Points, in no order, along strands that fork, close into loops and pass close to each other.
(in the rows, 128 means zero)
Two points are linked if the straight distance between their rows is under 131. Some points are linked to none.
J547: [168 147 110 103 123  97 155 157 120 169 118  81 173 139 109 149  88  79
 117 117 104 109 127 128 146 109 184  83 149]
J327: [164 135  74  98 125 167 112  89 147 117 132 136  92 109 136 155 112  88
 164 115 107 161 110 129 132 124 116 117 173]
J196: [104 158 148 127 163 111 169 162  90 184 122 165 165 152 148  86 136 137
 114 126 142  61  99 108 162 132 115 125 100]
J593: [148 104 151  94 135  88 121 108 141 147 150 127 145 116 119 151 103 134
  86 103  98 100 128 176 114  95 190 108 119]
J12: [125 124 115 156 151 114 182 176 128 122 128  92 156 216  80 163 143  91
 111 125 112  96 131  71 162 123 133 113 157]
J118: [112 181  83 195  93 126 167 186 145 123 142  81 116 106 126 107 162 134
 147 165 144 154 100  99 102 160  83 157 142]
J977: [122 182  54 120  71 138 119 150 120 150 112 102 108  59 139 122 141  99
 140 176 103 141 106 126 106 141 100 151 145]
J537: [137 145 151 110 165 147 106 129 164  67 147 127 129 172 117 141 127 132
  59 122  89  78 124 137  98 169 120 110 128]
J335: [ 97 102  72 136 115 170 137 131  92 143 142 150 125 149 114 145 172 123
 146 138 136 108 103  97 149  95 121 152 116]
J145: [165  95 148 116 144 157 132 106 124 125 140  99 122 181 107 161 104 125
 129 124 149 125 184  88 140 151 186 122 180]
J696: [105 190 129 136 144 109 131 166 146 153  97 137 126  83 145  96 152 102
  93 106 101  84  49 136 113 129 124 133 136]
J183: [102 142 155 155 105 153 130 113 109 111 112 136 127 132 147  79 136 159
 153 154 165 153 112 145 117 134  81 124  87]
J953: [142 171 111 100 129 102 156 158  90 204 111 153 169  93 169  80 102  98
 168 102 108 134  90 146 165 117  95 116 122]
J620: [104  88 102 120  96  87 124 136 113 179 155 140 149 104 131 129 148 164
 106 124 147 110 112 143 141  84 128 137  85]
J941: [168 146 136 147 165  91 134 160 154 204 120  94 146  90 148 123  84  99
 137  96 125 127 140  99 134 174 118 122 169]
J656: [103 131 154  98 103 134 118  93  73  75 126 175 116 146 128 118 162 166
  95 142 120 111 119 186 113 105 167 135 134]
J354: [123 108 121 146 123 143 146  97 105  62 182 159 116 172 141 127 179 168
 126 156 127 151 135 147 120 138  69 139 151]
J289: [156 147 141 121 108 109 163 135 102 115 154 110 169 182 122 114 118 142
 122 156 131 126 137 144 121 154 144 104 139]
J872: [160 109 144 107 134 163 141 128 109 169 126  94 152 174 117 142  74 115
 142 122 157 111 172  79 149 145 188 102 138]
J387: [117 104 161 217 153  64 161 134 171 155 152  95 134 118 135 124 144 152
 119 145 161 155 145 142  84 158 106 157 124]
J770: [112 100  76 116 150 140 131 128 113 166 124 162 106 111 101 166 153 112
 127 102 113  80  95 101 157  76 149 157 137]
J552: [137 155 159 201 133  67 209 164 152 151 145  90 131 147 120  98 135 152
 156 149 177 159 132 127 112 153 139 154 141]
J866: [141 145  83 133  98 160 141 106  85  67 184 125 111 161 136 133 165 160
 119 199 130 140 146 151 106 132  93 135 139]
J107: [113 113 139 151 119 131  76 112 172 117 108  66 109  70 112 184 127 123
  99 183 125 136 167 133  97 129 113 136  83]
J949: [109 142 167 188 172 113 129 117 180 112 101 129  80 111 125 118 160 131
 108  92 135 116  84 122 101 142 118 146 177]
J629: [ 79 156  77 115  75 152 120 169 143 168  83 111 130  75 133 112 155  76
 153 139  93 129  76 118 122 128 120 156 112]
J297: [150  92  88  93 161 108 138 135 102 144 128 153 135 151  89 162 117 112
 130  78 102  86 117 115 173  63 165 126 153]
J544: [130 114 180 124 141 172 126 120 107 171 103 123 138 156 137 104  75 144
 153 133 192 114 176  84 144 156 166 114  99]
J52: [ 97 102 160 118 161 170 149 154 159 119 113 142 161 189 104 127 124 115
 127  82 108  91  95  90 154 143 119 117  97]
J527: [154  98 139  75 166 141 147 119 112  43 132 176 133 176 110 164 156 129
 122  85  88 138 140 132 167 145 165 132 197]
J555: [128 109 135 162 122 148  81  91 141 109 123  92  90  74 126 174 135 143
 137 184 150 164 182 130 116 120  88 151  90]
J939: [140 149  94  94 112 177  94  83 165  56 101 152  67 116 116 133 135  94
 157 110 117 164  85 123 119 120 130 115 169]
J765: [114 159 120 174 121  64 170 185 143 187 131 109 156  84 155 108 149 115
 126 135 108 135 100 143 120 142  82 145 125]
J889: [102 159  82 182  86 162 139 164 160  86 119  78 105 124 112 120 168 118
 142 173 153 149  98  72 102 153  92 138 130]
J665: [126 176 148 109 119 189  46  99 121  70  67 146  76  96 108 105 116 116
 155 111 150 127 101 106 128 112 126 114  99]
J813: [121 145 158 226 163  87 137 141 184 127 126  91 102 114 123 122 162 138
  99 141 161 133 122 111  76 171 100 151 162]
J789: [148  82 127  83 172 127 141 132 108  98 133 171 138 185  91 154 124 130
 129  66  92  92 127 117 172  97 160 129 156]
J116: [108 115 208 125 166 124  68 106 117 133 120 169 131 121 134 122  91 172
  98 118 161  85 177 160 123 115 136 127  41]
J153: [104 105 112  71  85 165 111  93  98  59 132 162 120 163 107 149 167 137
 108 143 104 122 113 163 123  90 178 132 120]
J286: [110  81 144  98 130 156  95  82 154  20 155 167  88 155 113 180 169 155
  98 130 109 145 180 155 128 128 135 136 129]
J367: [143 120 110 142 125  96 188 154 121  74 144  91 148 216  82 169 163 107
 114 140 104 130 144 108 154 122 149 115 189]
J420: [ 92  81  91 127 105 200  95 131 116 176 102 122 114  89 144 142 111 113
 187 141 141 142 168  79 150 138 104 165  90]
J735: [141 125  91 115 109  76 176 178  99 163 125  89 184 168  91 149 102  91
 124 127 105 117 137 118 167  78 160  89 121]
J933: [155 162 123 140 133 112 136 177 131 215 105  83 134  76 162 103  85 105
 152 131 151 116 166  79 133 178 143 144 156]
J403: [133  94 118 131 128 101 105 129 163 156 185 109 177 107 159 139 102 140
 115 143  93 169 156 155 106 165  47 115  86]
J897: [120 152 159 119 167 133 135 128 101 174 126 168 151 134 160  82 105 144
 125 114 141  90 112 126 142 154 101 117 103]
J284: [ 68 128 100 104  87 171 126 159 132 164  87 132 154 105 124 110 151  91
 141 127 104 119  62 125 134  94 153 137  67]
J817: [106  73 135 167  99 182 139  93 156  69 113 107  79 154 113 153 166 131
 174 136 165 189 148  99 129 119 134 144 149]
J826: [164 112  77  73 135 131 139 109 166  71 159 129 122 154 101 183 141  82
 106 123  60 130 114 152 139 106 139 108 160]
J408: [164 135 172 155 138  85 151 119 117 158 123  95 115 126 133 116 113 145
 118 154 184 128 168 146  96 132 214 138 162]
J693: [136 148 147  89 129 155  81 118 182  30 120 121 107 152 104 142 122 122
  78 124  96 109 119 130  96 153 143  96 124]
J996: [129 148 180 134 176 135  82 103 111 136 128 165 121 119 155 103  93 158
 102 119 143  99 152 157 114 153 102 121  95]
J589: [111 161 101 142 113  88 171 162 112 146 147 132 166 130 130 110 170 110
 113 130  85 140  66 157 132  98  76 126 119]
J938: [122 124 127  66 111 183  97  96 167  15 117 151  92 155  97 167 152 114
  95 137  89 124 130 158 114 118 160 127 120]
J811: [139  82  96  89 114 172 109  79 127 116 145 155 105 133 122 162 116 119
 160 103 116 157 135 137 143  92 147 123 137]
J803: [112 122 114  96 114 132 129 125 103 183 133 176 173 102 164  85 110 124
 173  89 105 165  85 154 156 109  68 119  78]
J982: [119 129 175 134 152  67 153 147 148 199 110 141 156  84 163 100 110 121
 113  98 132 104  96 156 131 110 159 119 106]
J524: [156 103 131 100 131 130 160  99  90  62 133 167 122 167 128 142 161 133
 163  98 117 185 141 138 165 136 149 133 219]
J363: [157 177 108 120  96 140 130 112  83  83 149 107 116 155 124 125 141 148
  98 193 135 107 138 149  93 139 156 116 160]
J83: [ 72 114 102 111  78 125 146 172 100 188 122 137 171 106 142 102 155 127
 127 145 131 103  94 127 143  87 139 140  59]
J247: [178 122 171 109 133 107  91  94 145  81 161 120 143 158 140 134  87 145
 113 140 129 160 185 167  98 182 131  95 145]
J622: [ 89 115 164 141 130 140 116  96  79 120 120 176  97 131 135 105 159 175
 110 130 163  93 125 150 126  91 151 149 105]
J410: [160  99 166 102 126 140 125  97 105  83 132 117 121 173 114 159 122 152
 113 140 149 146 199 123 126 162 205 130 187]
J914: [133  88 131 106 134 167  64  68 164  57 168 144  91 139 125 186 119 138
 119 142 129 162 215 148 132 117  98 117 100]
J96: [145 136 156 154 112  96 192 135 116 108 141 117 148 180 116 109 141 155
 153 142 149 152 137 131 126 152 140 133 165]
J885: [144 105 138 142 145 151  58  73 141 101 162 127 101 104 141 174 108 152
 129 154 144 168 214 145 119 127  68 129  97]
J132: [150 110 175 112 175  74 146 136 154 171 122 148 148 107 128 125  95 128
  99  62 104  86 108 160 132  97 187 118 122]
J757: [167 131 109 106 158 104 154 134 120 161 108 109 130 133  99 168 103  81
 118  85  94  95 122 124 156  84 200 111 183]
J147: [149 161 159 145 146 120 144 161 117 217  89 115 128  86 177  76  81 127
 164 133 200 119 158  87 139 165 155 140 136]
J470: [106  66  98 107  97 149  87 138 122 198 136 128 144  73 162 126  93 130
 176 120 119 152 180 107 145 143  77 156  81]
J783: [110  82 125 121  96 111  97 135 150 185 150 117 166  69 164 123  91 139
 148 132 109 176 161 151 121 145  65 131  65]
J569: [139 195  60 132  96 145 127 158  99 171  99 104  87  63 139 121 125  99
 146 168 138 106 125  87 117 151 139 157 170]
J332: [159 148 191 152 174 131 101 117 124 180  89 119 107 108 153  83  68 139
 152 125 209 132 180  92 122 170 145 129 128]
J535: [148 118 142 153 137 125 121 123 173 151 119  87 123 107 133 137  98 117
 137 112 139 156 139 111 112 154 134 116 150]
J312: [133 100 106  96 113 113 129 100 104 134 172 178 158 136 147 104 126 143
 164  91 101 178  94 168 156  90  58 120 107]
J862: [136  71  83  85  94 139 117  88 114 123 167 168 132 134 128 144 134 129
 171  96 111 179 108 154 152  71 110 122 120]
J399: [165 113 155  88 139 114  99  92 132 115 161 135 139 136 130 153  83 141
  99 110 102 130 159 178 114 133 163  99 132]
J723: [119 112 137 133 100 143 159  96  87  53 145 170 115 163 140 114 178 168
 161 132 136 183 128 157 134 136 110 146 175]
J341: [131 101  99 155 151  87 172 158  83 188 140 142 138 149 111 133 142 145
 145 105 163 103 136  81 182  90 112 146 145]
J764: [ 94 172 124 167  84 158 117 139 113  79  98 109 114 118 126  76 166 141
 137 170 160 141  81 122 100 131  86 128  95]
J235: [114 137 134 152 160  44 196 190  96 208 121 146 163 150 133 106 131 137
 127 124 157  83 131  91 183  94 117 131 112]
J395: [142 151 143 137 130 136  83 120 168 116  99  91 106  93 119 127  97 115
 114 120 140 125 123 100  98 153 150 103 136]
J3: [ 83 105 154 145 101 146 137 100  81 112 133 169 124 152 140  86 155 186
 155 147 173 137 130 145 130 106 104 141  82]
J384: [105 179 167 169 164  98 126 151 182 118  91 136  98  97 125  90 152 121
  88  80 123  83  44 119  96 141 137 126 153]
J661: [ 95  94  66 120  95 213 108 123  93 152 117 144 120 127 125 140 138 117
 181 152 145 137 123  92 148 108 130 149  94]
J224: [111 122 130 135 151  63 189 181 121 147  99 114 171 200  79 132 117  96
 111  98 104  97 122 106 178  81 159  95 134]
J287: [105 133 163 157 154  46 147 174 163 204 127 119 174  85 165 110 127 118
  94 131 116  99 114 147 112 152 123 134  94]
J344: [154 143 157 132 193 132  98  99 138  88 165 159 109 151 147 127 115 155
  85 111 109 107 143 151 104 173  79 125 152]
J573: [129 177  93 191 112  81 177 194 131 161 169  82 136  87 151 106 136 149
 134 176 132 147 137 143 106 162  80 172 133]
J758: [176 122 135 154 138  88 108 108 163 111 183  94 144 126 155 130  96 148
 120 157 130 182 168 169  79 183  73 106 130]
J651: [113 186 104 123 114 124 122 131 142 108 132 135 132 110 136 102 170 116
  89 129  81 130  44 167  97 120  83 124 131]
J303: [131 172 162 128 131 152  63 127 140  93  69 116  95  92 104  91  98 113
 124 106 155  96 110  60 110 141 166  92 117]
J452: [131 159 119  75 105 195  66  86 149  47  79 165  72 108 108 125 124 103
 157 102 114 154  86 145 119  95 143 122 118]
J49: [105 111 108 114 103 157  97 105 141 136 102  96 107  85 108 176 120 114
 103 168 121 113 138 127 114  99 167 131  89]

A fork is a point with three links, a tip a point with one. Leave the first point through the second and follow the links. Name the first fork or tip that comes.
J939, J452: J410
J813, J387: J297
J723, J354: J765
J303, J665: J953
J764, J183: J938

A piece is all that can be reached along the links. How many separate loops has the piece of each point below (a circle has one, a figure eight two, a Y none), and how many tips (points with one link)?
J235: loops 1, tips 4
J977: loops 0, tips 2
J872: loops 0, tips 2
